Each scene shows the same named points in several views. A view is turned or mirrored, and shifted as a whole, has a little noise and may leave points out.

Scene 1
View 1
zipu: [ 7 15 -1  2  6 -5 -4  8]
nopo: [ 9  7  6 -3  7 17 -4 -1]
dosub: [ 6 11  5 -1  9 10 -7  3]
Domu: [ 17  -5   5  -7  -7  22   6 -10]
vere: [ 18   5   7   9  -8 -14  -6   0]
Bip: [  3  13  15   4  18  15 -14  -2]
zano: [19  1 15 12 -8 -6 -8 -6]
Nokig: [ 12   3  -9 -13  -4  17  11   1]
segi: [  1  22  11  12  20 -11 -21   8]
Mefe: [  3  20  17  14  19  -5 -22   3]
ruza: [ 11  11  13  13   5 -11 -15   1]
Genuf: [ -2  22   8   6  23  -1 -17   9]
Nas: [ 17  -2  -8 -13 -11  14  16  -1]
gek: [ 22  -5 -16 -16 -22  10  21   1]
Fomu: [ 6  8 10 -3 13 23 -5 -4]
tem: [ 9 13  5  6  6 -6 -8  3]
View 2
nopo: [-21   2 -10  -8  17   4  25 -13]
zipu: [-28   3   2 -11  16  10  27  10]
gek: [-61 -11   0   3  10 -10  35 -18]
Nokig: [-45  -6  -5  -6  16   1  26 -17]
Domu: [-30  -3 -12   0  12  -9  34 -24]
zano: [-18   6  -3   4   6 -12  44   7]
dosub: [-22   4  -7 -10  18   7  25  -5]
Bip: [-12   6  -8 -10  19   7  26  -2]
segi: [ -4  13   0 -14  20  15  25  24]
Genuf: [ -7  10  -2 -18  24  18  21  16]
ruza: [ 0 14  1 -3 10 -1 40 25]
Fomu: [-15   2 -13 -11  19   6  22 -17]
Nas: [-49  -9  -4  -2  14  -6  31 -19]
vere: [-24   6   2   0   7  -7  43  16]
View 3
dosub: [ -3   9  10 -12  12   2  -8 -23]
Nokig: [  2  16   4  -9  16  -5 -36   1]
tem: [-13  -4  10 -18   8   2 -13 -12]
gek: [  7  12   5 -10   9  -7 -53  17]
Domu: [-11  13   0  -6  30  -9 -34   5]
Mefe: [-25  -5   9 -19  16   7  14 -35]
nopo: [ -8  13   4  -9  23  -3 -19 -12]
ruza: [-24 -12   9 -23  10   4  -9 -12]
zano: [-28 -11   4 -21  17  -3 -23   1]
Fomu: [ -9  17   2  -6  27  -4 -15 -15]
Bip: [-14   6   6 -13  18  -1 -10 -18]
Genuf: [-11   0  12 -17   8   7   3 -29]
Nas: [  1  14   3  -8  16  -8 -42   8]
segi: [-16  -9  13 -22   5   7   4 -28]
View 4
vere: [ 23   6  -3  13  31 -29   9  20]
Fomu: [  2  14  -5   3  -8 -17   0  29]
Domu: [  3  10 -14  14   7 -28 -14  41]
Genuf: [ 10  11   6   1   1 -12  21   3]
Bip: [ 10  11  -1   5   3 -16  10  19]
Nas: [ -6   4 -18  18  13 -37 -16  31]
ruza: [ 25  10   5   7  18 -19  18  18]
zipu: [  5   5  -2   9  15 -25   8   8]
tem: [ 14   8   0   7  15 -22  12  14]
dosub: [  5   9  -4   7   5 -20   5  19]
segi: [ 19  11   8   0  10 -12  25   3]
gek: [-10  -2 -22  23  25 -44 -22  29]
Mefe: [23 17 13 -5 -2 -3 30  9]
nopo: [  3  11  -7   7   0 -19   1  26]
View 5
Fomu: [-12   3  11   7  14  -4  24   2]
Domu: [-19   6  13  10   3 -11  20   3]
tem: [  3   0  24 -13   0 -12  24  11]
ruza: [  6 -10  27 -13  -1 -19  30  14]
Nas: [-20  27  13   3 -13  -7   7   4]
Nokig: [-15  22  13   1  -4  -2   7   4]
Mefe: [ 15 -24  24 -13  23 -11  39  10]
zipu: [  6   6  22 -15   0  -6  19  10]
Bip: [-3 -3 17 -3 10 -9 27  7]
dosub: [-5  4 15 -4  7 -4 21  5]
Genuf: [ 15  -9  20 -15  17  -3  29   8]
vere: [  0   1  31 -11 -15 -23  25  17]
nopo: [-10   3  13   3   9  -5  20   4]
gek: [-22  36  16   0 -23  -8  -1   5]
zano: [ -9  -2  27  -2 -13 -26  28  14]

Which points are out of place in each view (at most two, in the order of its rows)? Write none if all are in place.
view 1 => Bip, Mefe
view 2 => ruza
view 3 => dosub
view 4 => none
view 5 => Domu
